A landscape with many valleys, sampled at points; each row gives a point and its height.
From any point a ball takes the steepest step (drop divided by distance) to one of its 2 nearest points. It stops when none of these is lower. Distance is the straight distance between rows; heights are no part of it.
K977 h=25.0: [144  89 122  97 132  93  79 157 164 140 125  88 158 163  87  86  79 132
  94  86]
K615 h=60.9: [160 168 142 169 138 156 112 143 104 159 101 214  40  70 143 138 144 118
 123  53]
K44 h=24.8: [140 125 133 113  83 166 157 175 186  60 155 135 128 125 144 155 121 145
 162 136]
K181 h=41.6: [158 107  97 122 113 133 166 123 163  92 158 119 153 124 117 124 128 206
 129 160]
K307 h=35.3: [110 113 170 160 183  85  85  83  95 146 118 140 122 112 164 174 139 103
  78 159]
K358 h=42.0: [125 119 129 145 111 152 146 197 161  97 152 128  96  95 113 144 122 176
 116 138]
K452 h=31.5: [140 106 102  89  47 134 135 112 182  86 112 119 131 191 166 133  83 133
 157 150]
K365 h=25.1: [123 148 166 126 150 140 126 120 154 110 160 129 138 117 177 148 127 103
 181 148]
K523 h=54.2: [133 191 135 193 121 154 164 146 140 151 158 175  94  77 165 102 136 140
 115 109]
K548 h=32.5: [151 160 122 105 172 138 108  99  94 108 152 149  91 104 121 142 183  99
 139 123]
K58 h=44.8: [143 157 131 152  97 162 172 190 150 118 164 161 114  88 140 130 123 185
 123 121]
K458 h=17.1: [163 126  81  74  83  99 109  90 177  83 132 105 116 152 134 116 107 124
 153 117]
K895 h=36.8: [ 86 157 148 181 163 120 132 128 141 134 159 111  93 104 146 139 132 135
 122 152]
K330 h=42.9: [135  81 126  95 108 123 126 143 157 127 100  87 168 190  85 106  80 171
 119 135]
K388 h=47.8: [142 170 113 134  92 162 183 149 131 136 173 150 144 122 139 125 132 176
 138 145]
K567 h=10.3: [137 121 127  96 116 129 126 125 139  77 147 125 122 102 135 136 158 101
 175 129]
K199 h=34.2: [ 91  99 175 182 145  94  97 112 103 199  80 128 154 168 156 135  96 102
  77 142]
K79 h=38.2: [132 151 148 155 179  91  98  63 101 167 146 161 101 118 178 160 136 114
 104 156]
K607 h=66.7: [160 157 142 148 173 171 129 129  80 155 118 229  76  77 122 144 176  85
 121 107]
K107 h=56.0: [138 217 140 146 127 171 161 150 128 122 177 169 105  82 161 123 136 135
 107  78]
K451 h=41.4: [124 170  88 155 121 129 144 119  88 152 146 152  91  90 114 118 172 120
 113 123]
K693 h=65.4: [132 154 130 128 134 154 131 154  69 143 135 190  95  90 120 146 179  84
 146 118]
K601 h=45.0: [171 158 108 101 137 107 126  92 142 173 155 116 149 133 143  95 108 159
 155 114]
K145 h=29.2: [145 122 166 113 153 112 106  88 159 138 135 109 155 145 173 122 103 111
 183 146]
K701 h=59.2: [142 180 155 161 155 156 122 157 114 145 149 199  80  58 170 143 149 115
 130  87]
K445 h=34.6: [173 130  86 110 103 156 166 154 162  79 173 145 138  88 138 144 140 173
 137 112]
K863 h=11.1: [125 107 157  97 146 107  80  87 128  96 112 112 128 145 142 145 141  74
 165 137]
K42 h=51.4: [109 124 136 184 122 121 152 147  92 166 130 142 121  93 138 108 145 126
 128 159]
K963 h=34.3: [150 132 150 117 193  79  66  75 104 176 135 139 125 146 155 140 123 110
 111 126]
K228 h=49.6: [ 55 114 152 191 150 155 166 142 126 130  56  95 133 158  97 108 106 145
  83 173]
K262 h=47.7: [179 125 107  74  87 116 137  88 140 129 129 134 157 129 153 103 125 108
 190 130]
K592 h=11.9: [122 102 164  90 114 118  97 135 156 164 101 108 166 193 132 114  84  83
 166 123]
K554 h=60.8: [133 210  85 108  83 156 157 114 117 119 175 132 131 143 140 142 144 139
 131 109]
K987 h=34.5: [ 84 118 139 150 110 132 128 192 104 105 137 118  99 105  98 146 144 127
 109 138]
K764 h=24.4: [ 95 117 159 163 174 114  84 142  99 108 136 140  84  91 131 166 165  92
  95 142]
K441 h=64.0: [139 126 135 150 134 144 124 179  83 156 115 192  72  54 111 135 166 113
 126  95]
K524 h=62.5: [131 144 132 190 105 123 115 168 112 155 102 197  46  72 122 119 161 110
 116  84]
K459 h=38.1: [163  96 104 118 117 130 167 162 138 100 154 134 145  76 109 123 144 176
 141 148]
K915 h=29.8: [150 145  83  82 138 119 112  91  87 105 135 133  99 125  90 135 174 108
 139 113]
K719 h=30.3: [107  81 169 157 194  88  90  91  99 117 102 100 161 106 151 166 118 105
  78 141]
K861 h=62.2: [142 190  92  96  84 136 131 100 159 119 168 116 137 177 152 131 110 157
 141 110]
K784 h=50.5: [134 147 130 117  99 150 165 129 123 146 149 129 160 143 146 118 125 151
 173 161]
K402 h=50.6: [124 149 140 232 108 124 143 149 140 161 128 187  90  89 163  98 158 115
 117 132]
K324 h=31.9: [148 167  81 161 134 158 167 119 121 149 147 189  86  44 112 111 151 139
  98  80]
K598 h=46.3: [ 76  95 161 190 122 142 162 165 102 147 102 124 142 122 130 114 136 122
 115 172]
K104 h=21.3: [138  92 130  97 115 117  80 164 191 131 116 115 152 190  96  86  69  80
 115  93]
K440 h=13.7: [135  97 118  80 106 101  93 102 178  81 106  77 120 161 130 117  92  99
 149 118]
K775 h=34.8: [111  99 151 104 158 141 116 150 191 139  64  86 161 196  97 104  63 131
 106 120]
K855 h=34.7: [ 74 117 145 144 177 101  98 113 133 124 103  53 129 147 118 145 112 120
  99 126]
K692 h=53.3: [116 129 139 129 118 121 145 134  78 169 133 138 154 130 140 117 141 115
 158 152]
K329 h=30.4: [134 138  71 109  71 141 151 133 129 119 150 133 156 180 125 153 129 185
 130 152]
K113 h=38.9: [ 76  96 182 173 161 138 153 131 111 167  85 115 163 150 146 138 108 117
 112 177]
K320 h=29.7: [ 75 106 160 139 150 123 109 160 105  95 131 105 114 106 113 157 154  94
 124 142]
K736 h=26.6: [109 100 176 132 166 100  78 133 112 197  94 115 170 166 139 137  83  92
  92 113]
K714 h=20.5: [110 127  88 102 102 101 124 120 140 115 145  77 119 168 100 136 116 162
 116 127]
K189 h=50.7: [125  87 167 115 136 133 154 129 157 111 111  88 165 147 133 116 104 136
 173 167]
K95 h=31.8: [163 135 154  93 171  88  80  78 138 165 141 135 133 150 159 121 114 109
 164 114]
K124 h=26.0: [165 170  85 113 134 175 153 139 117 123 153 183 103  67 106 146 156 130
 116  62]
K102 h=43.1: [157 192 116 110 150 131 140  81 131 140 171 129 148 110 161 112 133 142
 157 112]
K52 h=53.4: [ 76 106 158 175 176 153 136 134 116 137  39  68 163 160 114 127  92 131
  81 140]
K68 h=40.7: [124 164 130 137 169 111 116  92 128 143 163 111 119 105 159 127 134 134
 144 135]
K32 h=45.7: [144 116 110 180  92 126 149 188 137 142 118 174  75  60 112 110 137 167
 108  96]
K828 h=31.1: [107 103 146 117 169 106  86 126 163 133  93  57 144 172 111 117  84 114
 111 101]
K618 h=63.3: [115 190 136 118 113 154 150 119 165 100 171 106 125 150 155 136 115 150
 151 139]
K227 h=37.4: [118 131  64 111  78 120 155 140  86 144 143 123 134 156 101 143 146 164
 106 134]
K245 h=45.6: [124  77 115 108  92 119 146 151 101 127 108  93 176 157  86 111 118 181
 112 152]
K404 h=46.7: [175 144 108  76 107 106  96 124 165 176 157 139 147 167 123  96  93 129
 148  93]
K599 h=4.7: [108  95 167 102 143 117 100 118 134 127  92  79 162 168 144 137 104  78
 161 129]
K448 h=15.0: [160  97 152  77 155  96  44  81 118 120 102 123 118 162 134 116 128  74
 138 101]
K55 h=21.8: [ 93 139 155 148 141 133 151 123 143 159 116 105 142 165 124 117  91 169
 140 174]
K798 h=57.6: [116 181 156 147 135 152 131 165 125 123 169 156  94  91 155 146 144 118
 146 107]
K811 h=42.3: [126  83 123 170 113 118 150 185 124 121 128 134  98  52 100 105 149 156
  93 129]
K743 h=20.6: [114 125 115 119  90 167 164 147 150  89 137 134 147 188 116 160 113 190
 133 179]
K279 h=41.9: [ 92  96 151 210 139  76 106  93  93 175  92 138 136 134 161 119 133 104
  81 150]
K394 h=1.5: [117 106 118 104 110 127 136 146 112 102 140  99 135 123 105 133 147 130
 146 140]
K132 h=33.2: [154 119 108 108 176 103 104  83  57 157 111 139 117 111 103 105 175 118
 117 120]
K739 h=34.9: [ 78 104 166 148 164 144 139 163 145 100 121  82 136 122 122 158 128 119
 142 159]
K982 h=39.2: [ 89 102 141 108 145 169 169 135 156  98  74 105 156 178  75 126  98 181
 114 180]
K896 h=29.6: [132 162 155 149 184 137  91 137 103 103 154 173  64  99 130 167 172  94
 125 125]
K351 h=53.5: [ 93 140 131 128 100 102 121 143  89 195 117 114 131 181 109 114 117 123
 129 130]
K241 h=26.7: [136 129  78  77 110  89 106 103  99 136 129 110 126 142  96 113 146 133
 123 104]
K853 h=19.3: [128 136 162 132 121 163 156 162 163  92 166 128 133  98 150 141 121 135
 178 145]
K229 h=35.4: [ 84  81 165 190 157 107 110 123  92 124  97  94 149  99 135 135 127 112
  87 150]
K944 h=20.7: [176 135 137  97 110 167 144 164 136  99 151 180 109  66 127 153 150 111
 172  78]
K235 h=48.6: [149 136 106  79  61 122 109 135 171 148 137 131 142 211 127 116  84 138
 145 120]
K317 h=26.9: [119 105  90 103  76 128 124 133 158  76 129  88 132 184 117 155 121 155
 133 150]
K94 h=20.4: [179 159  64  67  98 111 109  66 143  97 134 133 102 148 128 119 137 113
 146  94]
K765 h=30.5: [185 145  47 107  93 175 169 118 164  74 166 161 147  99 153 162 148 157
 113  79]
K111 h=28.6: [145 127 113 101  55 158 156 129 177  60 143 133 138 156 164 138 113 130
 170 154]
K271 h=44.2: [182 113  86  91 100 113 149 106 162 116 145 113 158 131 134 112 121 177
 149 133]
K687 h=40.5: [126 119 120 196 152  82 107  80  79 151 109 174  99  97 143 121 173  96
  85 147]
K939 h=50.8: [117 152 124  90  89 121 126 131 118 163 137 111 143 191 117 126 111 130
 154 127]
K47 h=30.7: [ 88 145 148 183 147 146 160 138 152 134 135 113 107 130 125 113 111 158
 124 181]
K858 h=39.5: [102  79 165 150 156 114 113 123  89 141  89  77 183 123 124 116 106 118
 111 136]
K45 h=37.2: [146 140  90 162 159 136 140 107  91 147 121 186  81  56 103 115 184 110
 106 113]
K929 h=20.9: [168 181 108  94 137 185 148 108 114  99 161 180 111  84 118 143 166  91
 147  82]
K367 h=38.4: [ 94  87 122 187 110 115 146 161 108 108 113 101 117  89  94  99 143 149
  79 149]
K653 h=34.0: [107 107 113 162 140  97 116 126  87 118 126 102 110  85 104 110 158 133
  89 136]
K389 h=42.7: [113 156  73 157  81 124 167 144 102 143 149 140 107 121 110 125 156 151
 105 135]
K197 h=36.1: [147 120 130 150 191  99  99  71  46 140 114 162 104 105 130 127 181 101
  86 141]
K582 h=45.8: [121 132 130 221 133 104 125 121 110 157 118 200  84  83 154 121 187  89
 101 127]
K632 h=42.6: [110  72 154 127 114 132 144 149  81 126  94  80 192 132  97  99 110 143
 121 153]
K973 h=38.6: [115 144 108 129 112 132 136 174 125  97 162 131  85  91 103 156 154 140
 120 120]
K945 h=16.0: [160 156 117  85 107 167 133 132 130  70 149 171 112  97 141 152 168  81
 177 105]
K847 h=25.5: [123  88 172 120 196  87  54  90 113 137  99 109 162 146 144 167 101 100
  91 110]
K983 h=49.4: [167 151  95  78 105 142 163  99 100 146 140 156 165 114 132 125 157 112
 183 118]
K39 h=38.8: [ 97 102 144 131 154 131 132 138 150 135  76  70 157 177  86 105  77 168
  97 138]
K949 h=28.1: [138 115 130  91 142  91  82 121 158 145 126  90 135 171 111 107  91 123
 135 105]
K121 h=44.6: [ 69 124 161 142 168 161 174 130 145 136  61 114 141 175  91 107  87 177
 107 192]
K225 h=31.2: [ 98 107 172 133 161 129 137 138 138 176  83  92 166 178 135 129  88 127
 135 152]
K689 h=26.1: [172 176  74  87 108 184 171  90 141  92 166 170 148  93 148 139 155 118
 128  72]
K368 h=31.7: [ 90 109 153 126 127 179 177 161 175  79 117 115 135 158  95 155 110 170
 133 179]
K666 h=59.3: [110 194 120 117 113 144 134 128 113 122 170 137 100 124 133 147 151 119
 151 122]
K18 h=32.3: [ 96 110 129 101  98 137 137 131 179  78  96  74 131 189 115 151 102 113
 149 147]
K658 h=17.5: [147  77 130  88 103 116  97 130 207 117  89  93 132 179 122  92  57  99
 135 114]
K100 h=12.5: [ 83 119 122 116 115 112 119 137 106 116 120  68 143 161  96 123 121 134
 114 132]
K495 h=49.0: [152  82 133  83 105 112 129 114 145 119 114 103 167 144 137 106 117 123
 176 136]
K916 h=21.2: [141  84 177 104 175  98  49 119 147 160 104 129 162 167 139 144  88  66
 110 101]
K395 h=17.7: [159  87 154  94 178  77  48 110 105 160 112 126 150 146 126 108 117  94
 115  90]
K390 h=38.3: [155 157  66 166  96 162 197 138 122 153 156 179 125  67 123 112 143 165
 107 109]
K773 h=30.0: [127 113 113 121 139  86 107 107  82 153 124 101 135 120 104  98 139 135
 111 118]
K240 h=46.2: [181 137  77  85  71 143 154  96 158  85 146 137 156 119 157 129 139 135
 163 118]

For each start below, name the point where the ball stops.
K271 => K945
K52 => K440
K939 => K55
K107 => K241
K330 => K440

Call two points neighbours if one is among the 2 nearest of the other. Go from one point of each pair to the other, from neighbour to neighbour, staying as low as possible. Name the highest point that can't be avoided.
K241 and K945 => K18
K719 and K743 => K389
K945 and K853 => K452
K440 and K764 => K548
K440 and K241 => K915
K440 and K599 => K949
